Each row is a point on a landscape with many valleys, with its height.
A ball rolls from a point to whichever of its 2 nearest points has the largest drop for the distance, and stops where none of them is lower. Distance is the straight distance between rows; heights are no part of it.
ded: 1 1 -5 -1 22 4 -3 3 5 3 -22 -5 4 -10 -11 -4 -2 -1 1 18 10 -4 12 3 -3 -13 -2 4 -5 -13 6 6 -2 9 -8 14 -1 -9 3 28 8 17  (h 37.5)
tas: -5 3 -3 10 -18 -8 -8 11 -2 12 0 -19 -10 -3 -6 -7 -5 0 -17 -9 9 5 -1 12 10 -4 8 2 -5 5 -6 -6 5 -19 -14 1 -4 -1 3 -17 -19 9  (h 34.0)
Val: 5 4 10 -14 3 -11 -7 -21 1 2 5 -19 7 5 12 -29 -1 -2 -1 4 0 -4 8 26 16 18 22 -7 2 -17 -9 -9 14 -3 14 -5 -14 -9 -12 9 4 -1  (h 72.1)
nir: 9 -11 24 3 6 -15 -3 13 -1 -5 14 -5 -11 2 -3 -4 3 12 -1 -10 -11 8 8 10 6 -11 6 -5 -1 -11 -2 1 -4 -8 22 -11 -3 -3 5 10 2 -4  (h 34.7)
valip: 1 4 13 13 -7 -17 17 -6 20 -1 26 -16 7 21 21 -8 3 -4 -3 5 -8 9 -1 -10 -6 5 2 -8 14 -2 -15 -10 12 1 17 -3 3 4 -6 -21 -2 -22  (h 45.6)
gagu: -5 9 10 -5 -13 24 1 -23 9 6 -11 10 -13 -6 -4 0 -16 1 -5 -16 16 -8 -2 0 17 14 7 -7 -13 17 -7 -11 -4 -2 -33 19 -10 -11 -7 -3 -5 18  (h 84.1)
fedu: 2 11 5 -4 23 1 6 -7 14 2 -6 -6 -3 10 -8 7 -10 -21 -2 0 -2 -37 -2 -8 0 -6 7 2 8 -5 -2 -6 -13 12 1 10 4 -7 -9 16 14 9  (h 54.2)
sisuv: 5 10 11 8 -5 2 8 9 -4 19 2 11 -5 10 6 -9 -3 1 6 -5 3 10 -8 11 -14 -13 0 -11 -17 12 -11 -10 10 -5 7 16 -8 -1 7 11 5 -11  (h 65.8)
Basu: -6 1 -5 0 -9 5 -12 -4 5 -12 -5 11 -6 4 -16 19 10 7 -13 -15 13 20 10 -17 -2 0 -11 4 5 15 -5 -3 -1 -15 -24 12 13 3 17 -10 -7 -7  (h 50.5)
Befa: 9 -21 -8 14 1 10 -3 -4 -2 -24 1 -7 2 -6 -15 6 2 30 0 -12 0 -3 -13 -29 12 -8 -5 16 -1 9 7 11 -13 -3 -11 -10 6 -2 1 3 -15 -6  (h 45.4)
vokil: -14 17 -5 2 10 -10 -12 6 -19 17 9 5 -1 -2 2 4 14 -5 15 3 -7 -1 -2 5 -3 -7 6 8 -17 -7 -4 12 1 6 2 -10 -12 1 7 -4 -4 1  (h 75.3)
Kulof: 13 20 3 5 5 13 7 -18 13 -9 -6 -1 20 7 -1 -12 4 -4 6 12 2 -9 -17 13 -11 -1 -4 -18 6 2 7 -7 5 16 2 4 -4 -4 -9 11 14 -8  (h 29.6)
kup: -6 -1 -9 5 -18 14 -1 11 -10 -7 -5 0 -13 -5 -14 6 9 8 2 -11 -12 11 2 15 3 -10 0 1 9 2 4 -17 -2 -8 -24 -17 15 0 15 -9 -20 -9  (h 23.5)
kif: -5 0 -17 1 2 1 -13 8 5 -19 -7 -9 -9 4 20 -3 2 -1 12 4 -8 6 -5 -6 -8 6 -2 -1 -16 -7 7 6 -2 -2 -7 5 -11 22 -12 -2 -8 12  (h 55.8)
ses: -3 -2 2 19 21 14 5 8 -12 -1 13 0 23 5 -11 -6 5 -1 -2 5 10 21 -5 -13 -15 2 -11 3 -1 5 -5 16 11 9 8 4 -9 -7 26 -14 5 -8  (h 64.2)
rak: -14 -22 4 1 10 -5 -16 4 -11 14 8 -4 -17 -6 -9 13 -20 3 -13 -16 -4 -15 1 -4 20 -13 12 13 -20 5 -2 11 -12 -9 3 2 0 3 -3 20 -7 22  (h 47.4)
legu: -7 17 -3 5 -17 3 -3 7 -19 6 -7 -4 1 2 -17 4 26 3 4 13 -15 9 4 14 -4 -2 -2 -6 10 -7 2 2 7 4 -11 -12 15 -4 16 -7 -16 -7  (h 16.9)
dop: 6 15 4 -10 8 -15 5 -13 16 -9 -7 -1 2 17 11 5 -7 -12 0 -3 -18 -30 -14 -7 4 -2 6 -1 13 9 4 -4 -14 5 -1 -2 5 4 -14 -6 12 4  (h 50.2)
mon: 10 5 8 1 16 -4 0 5 19 -23 -17 -2 10 3 -8 25 -1 -6 -5 6 -5 -12 0 -24 -3 -11 -9 -3 26 14 -5 1 -10 20 -3 11 7 4 0 -7 5 -2  (h 84.5)
sim: 4 6 -5 -15 4 -23 -2 6 14 11 10 6 -19 18 5 -5 -11 -7 -7 -14 -26 -5 -2 -1 19 -8 1 7 -7 -4 0 -8 -13 -12 7 7 0 9 -5 9 3 8  (h 38.9)
Likev: -7 6 7 -11 -13 6 -3 -21 -10 9 -7 19 -8 -18 0 -5 0 -9 2 -11 5 -11 -9 11 14 15 9 -4 -3 6 -4 -20 -6 -3 -10 9 -7 -2 -9 -1 5 6  (h 85.6)
fipu: 4 7 24 -6 -11 0 12 -8 6 27 8 21 3 13 21 -9 -2 -18 9 -11 -15 1 -6 20 -7 -7 -1 -6 -4 -7 -3 -19 6 -4 -2 10 -16 -5 4 6 8 -19  (h 67.4)
zet: -7 15 -21 -13 1 5 1 2 -26 7 -13 7 17 -12 17 3 0 3 6 28 14 -5 1 5 2 7 -13 3 -13 -6 17 25 9 5 -7 1 -2 15 -11 -2 -2 8  (h 85.5)
latet: 0 24 8 -17 -8 -13 3 -3 -5 28 13 7 9 23 19 -3 2 -20 3 4 -22 -6 4 12 -1 5 -10 -1 -1 -9 -15 -5 11 -10 2 -4 -19 -2 -5 -4 -2 -10  (h 68.8)
gim: -5 -28 -4 0 13 -6 -12 17 -10 15 6 -8 -1 -18 -1 14 -11 0 -12 6 -7 -4 0 -8 17 -17 -3 15 -7 -6 -4 -1 -4 -12 13 -9 0 8 2 16 -3 8  (h 49.4)
bufi: -7 17 1 -16 3 -10 16 -2 5 0 3 -2 24 0 20 25 2 -28 3 8 -12 -17 -4 14 -17 5 -11 4 7 -14 9 7 14 16 -5 -8 -4 8 -14 -13 15 7  (h 88.2)
nezig: -4 -19 4 9 4 10 14 -13 0 -10 1 4 -4 -1 2 -3 -30 13 16 -6 -16 -15 -12 -12 9 -8 -6 8 -15 11 15 21 -26 1 -12 -12 -8 -7 -16 6 -4 -6  (h 46.2)
moge: 3 -7 7 3 17 -4 10 -3 15 -1 1 -1 0 -18 10 18 -8 -15 -7 0 -3 -23 -8 -8 -15 2 7 8 0 -6 5 -3 -15 20 3 23 4 -6 -3 6 13 9  (h 54.7)
ropa: 9 -3 -9 -5 -14 6 -2 1 2 -12 -4 -9 -16 4 -24 4 1 17 -2 -17 -15 -5 2 -1 16 -18 7 -6 5 3 13 -13 -19 -10 -20 -9 22 7 3 6 -14 1  (h 30.6)
Zil: 9 -19 1 -4 -20 -1 10 6 8 -16 7 -4 0 7 7 -10 14 1 2 -8 10 22 -5 -2 -10 3 15 -12 21 0 -7 -18 0 -10 7 -2 11 8 -2 -6 4 -14  (h 4.8)
vene: -7 -4 -19 0 0 3 -16 2 -25 12 -15 11 6 -13 -2 -5 13 4 7 25 11 14 10 3 0 1 -10 -1 -20 -11 20 16 0 -2 -7 0 3 1 -4 5 6 21  (h 84.2)
Togug: -13 13 -7 -12 10 2 -10 8 1 -4 -2 -13 17 4 4 -25 14 -12 6 16 2 6 -10 18 -14 -2 -2 -9 2 -17 7 -5 17 5 2 -7 5 1 3 15 1 -6  (h 73.0)
subat: -1 8 12 8 17 -21 -3 22 -5 1 26 6 -15 -13 -18 -7 11 2 -1 -8 -1 7 7 4 12 -2 1 5 1 -11 1 -3 11 7 23 -10 -1 -1 21 17 11 5  (h 40.8)
pap: 20 -4 5 -4 7 3 6 12 14 -10 -7 -14 4 25 -7 3 -11 7 -10 0 -14 -16 4 -17 4 -20 2 2 30 16 -2 -6 -14 3 2 6 13 -3 -10 -1 -2 -5  (h 82.7)
tase: -21 2 -7 21 0 -5 -2 4 -4 -6 4 8 18 -6 -3 -12 18 -6 -3 6 14 27 -9 -8 -4 10 0 4 4 2 -1 15 0 -5 10 10 -3 -9 18 -19 6 -2  (h 67.2)
mul: 18 7 13 12 -2 12 14 -17 12 -9 -4 -13 7 2 0 11 -6 7 -1 4 7 -11 16 10 -10 13 12 -5 -8 -7 0 2 1 21 -7 9 -6 -6 -7 -10 -1 9  (h 43.1)
zep: -12 -7 -6 -10 4 5 -1 -14 6 0 1 13 -26 -14 19 -7 -20 -1 16 -5 9 -17 -3 11 1 11 11 8 -4 -3 5 6 -16 0 1 0 -20 -2 -5 7 -7 15  (h 76.8)
voz: 23 4 3 -9 1 2 14 -11 7 -6 3 -8 19 -2 3 1 -4 -8 0 -6 3 -29 26 5 8 18 4 -10 2 -9 2 4 2 17 5 -8 1 -18 -10 5 6 20  (h 35.0)
gadok: -3 21 9 -21 8 -8 0 -10 -3 8 10 -8 -4 9 13 -15 -2 -6 12 -3 -13 -23 9 13 16 11 17 -2 -2 -6 -4 -1 2 10 7 -1 -17 -6 -10 6 -1 3  (h 70.5)
kis: 0 11 11 16 -4 -4 12 -18 9 2 15 -6 15 9 7 -9 -8 -12 -1 16 6 5 -9 7 -2 13 25 -9 5 -5 -14 -7 34 5 14 1 8 2 -4 -13 6 -17  (h 49.6)
gev: -12 21 -3 3 -3 -19 -12 0 -20 17 19 10 -7 3 -17 1 29 -11 -6 9 -11 -6 -3 5 2 14 9 6 -10 -2 -4 0 10 11 -3 4 5 8 7 -2 -1 6  (h 73.4)
gadip: 8 6 -15 7 -1 7 1 3 7 -5 -6 -9 0 -4 31 -9 -26 14 12 16 -5 -1 8 -1 -2 8 -17 -2 -12 -2 6 18 -1 -3 2 -5 -18 14 -17 6 -15 13  (h 52.8)
fiz: -2 -1 1 -1 24 -12 -16 18 -5 13 5 2 -6 -15 -14 -5 2 -8 -6 0 -5 -5 -3 -3 4 -9 -11 18 0 -3 11 -2 0 -6 9 -6 -9 -5 11 24 14 2  (h 45.7)
sed: 17 -4 4 8 -1 -6 12 1 23 -9 -4 -6 1 -2 7 15 -16 2 -2 0 0 -17 -3 -9 -4 -1 0 10 -6 7 2 -1 -9 15 -5 25 -10 0 -5 -6 -1 19  (h 49.5)
riro: -15 -12 4 -17 21 -2 -12 6 -12 -2 3 -12 8 5 -5 -14 13 1 14 13 -5 9 0 17 -14 -13 11 -6 -1 -24 2 -1 6 5 12 -10 13 -8 9 22 12 -14  (h 74.4)
ravub: -6 -7 0 -4 -1 19 -5 -8 9 4 -15 -10 -7 -4 2 -13 0 3 -1 12 23 -2 -16 7 -5 3 8 -6 2 -5 -5 -10 -6 -5 -6 17 -7 -1 -9 6 0 -1  (h 75.2)
Suvup: -15 -4 7 -2 -8 6 -3 24 -15 9 -2 4 -14 11 -18 -6 22 5 -1 8 -3 24 16 3 -2 5 -3 -2 10 10 -8 -2 5 10 1 -18 12 -12 31 -12 -2 -9  (h 24.1)
Geba: 17 5 7 -2 4 16 9 -19 5 0 -2 10 14 14 8 -6 5 6 22 0 -3 -11 -4 -4 -4 -3 -16 -9 -14 -1 11 6 -14 18 -2 -7 -9 0 -8 15 4 -7  (h 35.2)
gula: -12 -18 0 -8 30 0 -4 9 -5 -10 5 -1 10 -4 4 4 10 -5 20 10 0 -1 4 -7 -16 -12 -2 6 -2 -17 -3 13 11 8 14 -12 5 -7 8 27 4 0  (h 76.1)
rem: -17 5 -7 -6 -7 4 -12 -22 0 -9 3 6 1 -11 -6 32 10 4 -22 -20 8 17 4 -12 -2 -1 -11 6 3 -4 8 3 1 -24 -32 10 16 11 3 -21 7 -6  (h 54.4)
Zak: 2 3 2 8 18 5 3 17 -10 3 6 11 -4 7 -7 13 2 -9 3 0 -7 6 1 -9 -12 -4 -15 9 -2 7 -22 11 17 3 13 -1 -14 -3 26 7 -2 -5  (h 60.7)
rakep: -13 11 -8 -6 -4 -9 -17 16 -25 9 -2 -4 6 11 0 24 5 -4 4 14 0 5 7 11 -11 -7 3 1 -15 2 -3 13 8 5 -11 9 4 15 -4 -15 -13 -2  (h 76.9)
Vimed: 5 -8 7 7 -10 13 15 5 14 -16 11 -7 -16 5 -13 -5 4 11 -3 8 12 18 -2 -2 -1 15 15 -2 27 5 -18 -16 12 2 3 1 17 -11 5 -11 -3 -23  (h 18.6)
bagik: 3 16 8 31 -16 9 20 -12 6 -7 3 2 1 -9 -20 -4 12 7 -4 7 6 8 -8 -3 9 15 10 -10 11 0 -4 -9 5 8 7 -1 18 -11 -2 -19 -5 -16  (h 30.4)
sura: 6 17 -11 9 10 2 -9 -3 3 -1 -24 4 -2 5 -14 8 -2 4 -5 9 -1 4 19 -1 0 -6 -6 0 -1 -10 -10 -8 1 7 -20 19 3 -3 9 -1 -8 13  (h 42.5)
ridur: 21 -20 0 10 3 -6 8 9 16 -2 5 -22 11 16 9 -3 -19 9 -3 7 -3 -5 8 -20 7 -7 -6 1 3 -8 5 10 -12 -9 21 -10 0 -1 -17 5 5 9  (h 46.0)
nelud: -7 1 2 1 -11 4 4 -3 11 10 1 2 -27 -19 8 -18 -26 11 3 -21 8 -10 -5 14 11 16 7 4 -10 4 10 -2 -11 -8 -15 -2 -25 -6 -4 0 -11 17  (h 78.4)
Rolub: 17 -16 -8 2 2 6 -2 0 18 -5 -1 -20 8 8 32 -3 -28 16 1 24 -6 -9 12 -17 -5 -2 -12 -9 -13 -8 12 14 -3 4 11 -13 -2 13 -21 15 -1 1  (h 50.0)
zol: 5 -1 -6 -17 -34 5 -15 -6 -20 12 2 -5 -10 0 6 -10 1 6 -2 -11 4 -7 13 21 16 8 3 -7 0 6 3 -6 7 -18 -6 -11 -2 2 -19 -7 -11 1  (h 85.9)
Filak: 13 -9 12 -4 1 -2 12 -20 -4 -4 -2 11 -4 8 1 -16 -5 12 18 -13 -23 -16 -16 -7 10 -3 -5 0 -20 -9 12 7 -27 4 5 -7 -3 -7 -12 7 3 -9  (h 40.9)
Sakiz: 4 2 8 20 -2 0 26 6 15 -14 8 11 2 -2 6 -9 5 -10 1 -11 -3 6 -14 1 -11 9 12 -5 11 -7 -5 -18 17 13 26 -8 8 -2 9 -7 18 -24  (h 33.6)
muma: 0 -10 -19 5 1 3 -14 -2 9 -15 2 -4 -6 -2 10 5 -1 1 4 -7 7 18 -9 -28 -9 -6 -12 3 -8 16 0 5 -3 -12 -1 5 -10 22 -10 -6 -10 5  (h 58.8)
zomuv: -3 -9 1 6 4 31 -1 -2 -5 4 2 2 -14 -8 -1 -1 -14 26 9 -2 2 -12 -5 4 15 -17 1 12 -8 14 4 13 -21 -4 -13 -19 -6 -4 -11 5 -15 -8  (h 50.1)
sumus: 3 -13 -3 -4 -7 7 3 10 19 -17 -6 5 6 5 12 -10 5 2 7 12 5 27 -1 1 -25 4 -3 -7 18 7 -7 -11 17 3 5 12 7 2 9 3 10 -11  (h 15.5)
todiz: -5 -9 -2 2 -6 13 -5 9 4 -10 -5 10 -19 -4 -3 14 -2 3 -1 -20 -8 18 5 -15 -11 -5 -8 4 -8 18 -17 -7 2 -7 -11 2 4 -1 25 7 -6 -6  (h 54.1)
Ruz: 12 -19 8 14 0 -4 4 4 13 -9 6 -10 -6 16 -10 -9 -3 16 4 -9 -4 11 4 -14 2 -11 2 -3 -6 5 -4 -6 -15 -9 23 6 -4 5 -3 15 8 7  (h 40.5)
famu: -5 -9 -6 9 9 -17 -14 8 -30 17 3 5 2 -8 -19 16 20 1 -17 7 3 1 9 -8 -6 -6 3 11 -1 -2 8 17 -1 -3 -6 -6 10 -3 19 -2 10 4  (h 80.8)
rogit: 9 -2 9 -11 -18 9 -19 1 -8 23 -10 8 -5 -2 -8 -19 -7 14 0 -14 10 -2 13 2 13 5 0 -9 -25 16 -5 -2 1 -4 -3 4 -23 2 -7 14 -3 23  (h 83.9)
ragek: -1 5 -11 9 2 -8 8 8 20 -10 -2 -12 14 -12 22 -1 -14 -12 2 11 6 -3 -8 14 -13 8 -10 2 9 -3 9 2 13 7 -1 7 -15 -2 -12 -4 5 3  (h 90.6)
Turib: 11 -4 10 8 5 -1 -4 11 -10 13 7 4 -7 13 -10 6 11 4 -3 -6 8 23 -4 -6 -17 -8 -3 -5 -9 8 -25 7 5 0 16 -5 -1 6 17 16 0 -13  (h 63.4)
vupog: -24 4 -3 -1 11 1 -4 -1 -11 -17 -11 1 2 -5 -6 10 3 -6 2 16 2 13 14 11 -5 0 8 5 12 -23 8 10 2 5 -16 10 16 -9 12 -9 1 4  (h 61.3)
Vapiv: 6 -6 20 17 -6 11 22 3 19 -20 10 6 -6 -10 -2 -9 1 7 9 -9 2 3 -5 -4 -7 4 1 1 26 7 -6 -17 -7 15 7 -9 0 -10 6 0 6 -23  (h 25.3)
fab: 1 -24 -1 7 0 18 -7 2 2 -12 0 -7 -12 -9 -24 -1 -10 22 -12 -28 -1 4 -2 -9 16 -20 6 6 -14 17 10 0 -13 -21 -12 -8 9 3 5 14 -5 5  (h 38.4)
fol: 0 15 -6 1 1 4 7 20 3 -7 -1 -10 14 13 10 -2 9 -10 11 12 -16 2 12 17 -12 -9 -9 -17 5 -15 1 -1 14 0 4 -17 7 11 3 8 0 -14  (h 71.5)
Murof: -5 -6 -8 22 3 14 -20 2 -10 -13 -13 0 2 -17 -19 7 5 22 -1 0 9 13 4 -17 11 -11 -14 10 -11 -3 9 15 -7 -9 -12 -16 10 -9 15 -4 -3 0  (h 50.7)
monu: -4 8 0 -20 19 -3 3 1 -9 -1 0 -1 -11 9 11 0 -12 1 9 -8 -11 -28 -8 11 21 -9 13 10 1 -13 8 10 -20 2 3 -15 -4 -2 -4 3 -6 -3  (h 72.6)
Vus: 11 -24 1 -6 4 1 0 21 11 -13 -3 -15 7 1 5 3 -3 2 -7 -4 1 -6 15 -10 0 -8 8 6 31 10 -16 1 -10 -14 2 4 4 3 0 -9 0 4  (h 80.9)
Nep: -9 5 -19 -23 6 2 6 -6 -14 10 -10 17 21 -5 23 17 -9 -14 5 21 4 -18 -2 7 -20 8 -15 2 2 -9 17 8 11 6 -2 2 -9 17 -22 -3 10 5  (h 86.8)
Ruto: -17 0 0 18 -22 -5 -4 7 -4 8 2 -5 4 4 -1 5 3 -10 -17 4 12 26 5 12 -9 0 3 -2 4 5 -7 5 19 -6 -13 13 2 -4 8 -30 -18 5  (h 34.2)
defi: -12 -3 -12 -1 11 -11 -15 11 -21 11 -5 20 13 -3 -15 7 21 -7 1 8 7 9 7 -4 -7 0 -12 6 -11 -7 27 14 -5 2 -6 1 20 3 7 12 8 8  (h 82.8)
gub: 4 -12 -9 -1 -6 17 -5 -6 18 -12 -9 -24 -11 -7 2 -11 -6 8 -4 6 29 -3 -10 -13 -3 -2 -1 4 22 12 -2 -8 -2 2 -6 16 1 -1 -26 -12 -7 -3  (h 77.0)
piba: 6 13 -1 -9 -8 -17 7 14 -5 15 3 -1 5 11 12 -2 10 -12 -1 1 -22 0 3 21 1 -17 -13 -5 4 -13 4 -11 5 -15 2 -10 3 2 -4 0 -6 -15  (h 70.1)
gozum: 0 16 -6 10 -7 -7 0 -8 -3 -3 9 -2 -3 2 -4 17 15 -17 0 8 -4 -1 -10 0 0 13 6 0 -3 -5 -7 -12 4 9 0 11 10 4 1 -14 -2 3  (h 70.9)
begeb: 5 -4 -15 -22 10 2 -3 -12 -7 -1 -11 10 -21 -4 9 -4 -24 10 7 -3 -4 -32 4 9 16 9 5 1 -5 -4 7 13 -24 -3 -4 -16 1 6 -12 5 -13 16  (h 74.8)
sepi: -1 5 1 -15 1 -3 14 -30 7 3 -3 12 -10 19 3 -19 -11 5 6 -8 -13 -25 -18 -5 19 -1 -3 -6 1 13 17 -6 -18 0 -2 1 -4 -4 -14 -3 1 -7  (h 45.9)
kud: 3 1 3 6 1 3 18 4 4 7 1 -5 20 -12 -14 1 17 -15 -11 4 11 0 -18 7 -10 -9 -3 -10 24 -4 7 -5 9 -6 18 -15 9 -17 1 -1 12 -20  (h 45.2)
gaku: 0 2 7 -8 -2 15 -4 -7 0 11 -21 9 -6 -1 -7 -2 -19 11 2 -5 21 -2 14 -2 5 10 -3 -6 -22 13 -7 1 -5 7 -17 18 -24 -11 3 2 -3 24  (h 82.6)
fide: 5 -4 -5 14 5 14 -2 -2 -19 13 -5 1 -2 -17 -14 5 -7 18 -1 3 9 -4 8 -2 18 -16 0 8 -22 1 2 22 -15 -5 -1 -18 1 -2 8 2 -10 12  (h 53.8)
Fen: 5 -2 0 -32 -21 6 -9 -14 -15 17 -17 7 -5 -1 17 -8 -5 -9 12 -15 -3 -9 4 16 10 14 -2 -14 4 -5 -1 -17 -3 -6 3 -3 -8 -6 -17 1 -6 -7  (h 86.9)
lut: 11 8 3 -9 4 -3 0 12 -6 12 -11 9 4 -19 -6 -2 -4 -7 1 3 9 -18 29 10 9 -4 -1 5 -11 -9 3 -2 5 17 -6 3 -4 -16 3 26 6 24  (h 32.4)
zave: -6 -16 0 13 2 -1 3 2 -10 -9 16 9 -13 -9 -13 17 18 3 1 -6 6 19 0 -27 -8 19 7 6 -3 3 -14 15 3 5 15 -9 18 -2 28 -9 5 0  (h 74.3)
Pef: -29 -3 0 0 -6 1 -7 -9 -15 -12 -5 14 13 -1 -13 16 3 -1 -13 4 10 23 1 8 -12 0 -12 8 16 -11 10 12 -3 -12 -20 10 14 7 10 -24 3 -10  (h 58.2)
Nuked: 17 12 -2 -17 3 -3 -6 8 -18 6 -1 1 8 -8 3 1 -1 -10 5 -12 -9 -22 31 6 5 6 -9 -7 -6 -13 0 -16 -2 10 -1 -11 1 -10 -2 9 2 14  (h 26.5)
porep: 6 -26 -5 -6 8 5 -5 -3 23 -23 -6 -16 -8 -9 9 -13 -8 6 -1 -3 20 -6 -4 -12 9 7 9 7 26 12 -3 -2 -11 -9 2 6 -6 -3 -2 -4 3 2  (h 78.9)
sug: -8 -13 0 -3 9 1 -9 2 0 -4 17 19 -14 -3 1 15 7 -6 5 -8 -11 7 -4 -22 -4 -2 -2 13 6 17 -24 2 2 -11 9 7 -8 10 31 10 -2 -3  (h 57.5)
Keka: 0 11 -1 4 -3 9 -4 -3 11 0 -21 0 -13 4 -12 16 -6 -5 -21 0 0 2 -2 -16 -2 -7 -8 1 13 6 -14 -17 5 -4 -24 24 7 8 1 -2 -7 -4  (h 46.4)
Dupop: -6 4 7 17 -3 -2 16 -14 2 -11 2 -7 24 -11 -7 1 16 -8 -11 9 10 11 -19 4 2 13 11 -1 23 -10 3 9 7 0 3 -9 22 -16 -5 -21 0 -20  (h 38.8)
luvo: -3 9 5 2 1 11 6 -11 10 -22 -3 -2 15 4 6 -5 11 -3 15 12 5 8 -16 -4 -32 4 -10 -16 2 1 10 -5 19 18 6 7 6 8 -2 6 11 -17  (h 23.6)
vur: -8 -9 -5 -4 2 -13 -4 0 4 8 5 4 -20 1 -4 -1 -27 -1 -8 -21 -23 -9 -3 -9 19 -15 -4 12 -23 6 2 0 -4 -17 3 0 -5 16 -7 25 -12 14  (h 43.3)
Seren: 2 13 3 -10 -10 -22 7 -6 12 -6 3 -2 3 -4 31 9 -18 -21 3 10 -13 -18 4 11 -1 19 -6 4 13 -12 9 -7 5 10 -3 1 -12 7 -12 -13 1 -4  (h 89.5)
ras: -18 5 4 12 -6 -6 9 -14 -4 6 11 -4 22 5 -2 -16 -1 -2 -7 22 18 23 -7 14 -14 18 32 -3 -1 0 -8 7 28 11 8 18 12 -5 9 -14 11 -3  (h 53.3)
tor: -1 -7 -7 12 -5 -8 11 6 -12 -6 16 23 6 -3 -9 -10 25 -3 1 -1 8 24 5 -12 -5 11 3 5 10 6 1 13 6 -4 17 -3 13 -7 34 -4 11 -4  (h 70.3)
zanaf: 21 3 0 -21 -8 -15 -3 2 -10 17 6 9 -10 5 -12 -5 -8 3 -5 -19 -19 -11 13 15 23 -2 -3 1 -10 -3 5 -10 -6 5 5 -5 -4 -2 -3 19 6 18  (h 33.3)
tuk: 4 12 -11 3 7 -19 10 -6 16 -12 2 0 12 -1 2 25 23 -17 -6 12 -13 2 -18 -14 -8 9 -2 -7 6 8 -8 -10 1 5 14 -2 2 14 -13 -21 10 0  (h 67.5)
fizu: -4 0 14 -11 -3 7 5 -22 -6 11 -10 -15 -1 -3 1 -18 7 2 4 15 13 -1 -12 25 10 2 15 -10 8 -9 -11 -12 10 -2 1 0 3 -11 -11 16 2 -14  (h 73.6)
kat: -2 -7 -19 -3 1 -6 -5 4 3 -3 -10 -4 15 4 4 13 10 4 0 5 4 20 -24 -18 -18 -9 -12 -7 0 16 0 -3 0 -16 8 1 -5 26 -22 -6 3 -3  (h 61.5)
tanib: -27 -6 13 6 -9 -10 -3 19 -11 21 0 7 1 11 -11 -9 10 -1 -16 4 -1 32 2 22 -15 -6 7 3 1 11 3 -1 14 0 -2 2 5 -5 23 -17 -5 -12  (h 29.7)
bimo: 11 8 -2 -7 12 -8 -2 -15 12 -10 -10 -3 20 14 1 16 20 -6 -3 2 3 11 -15 -16 -18 -4 -10 -16 2 12 -11 -6 2 2 9 9 2 22 -20 -9 8 -5  (h 64.3)
Zuzef: 9 -5 4 -8 -15 13 11 -3 -3 6 -8 13 -7 -25 -7 -6 -21 10 2 -26 13 -15 8 9 13 21 -7 1 -9 8 13 4 -11 4 -16 -5 -21 -21 -13 -9 -14 12  (h 80.3)
Lekiv: -3 -2 -16 10 -6 -10 -15 14 -16 16 1 -4 6 -2 -10 25 5 4 -19 9 7 7 6 -9 5 -13 -2 10 -14 -4 0 16 1 -5 -16 11 11 8 14 -17 -11 14  (h 78.7)
rogim: 3 -10 2 5 -11 -10 -15 16 3 2 12 -12 -21 -10 2 -5 9 -4 -6 -19 3 9 7 1 8 -6 9 5 4 5 -7 -6 -2 -18 10 -2 0 7 7 -3 -3 5  (h 28.4)
foma: 20 -3 -2 -9 -33 0 -18 1 -12 16 1 2 -3 3 1 -27 -12 18 1 -14 14 2 19 6 16 15 -11 -11 -13 18 8 -5 0 -13 6 -8 -9 -1 -16 -7 -8 12  (h 84.9)
zomab: -2 9 12 15 3 -11 25 5 20 -6 24 7 -2 12 26 -2 0 -3 3 -11 -17 0 -18 -13 -6 6 8 3 1 -2 -9 -6 0 -2 26 -3 -5 1 5 -19 15 -22  (h 40.7)

Where does a ball stop that starts at each point below?
riro => Basu
pap => gadok
ras => Zil
tor => Basu

Call two points neighbours if one is among the 2 nearest of the other. Go from one point of each pair to the other, from neighbour to neighbour, staying as low as possible. Name the highest point that can't be avoided.
Nuked / Zil => fide
rogim / legu => Ruto
legu / Nuked => gim
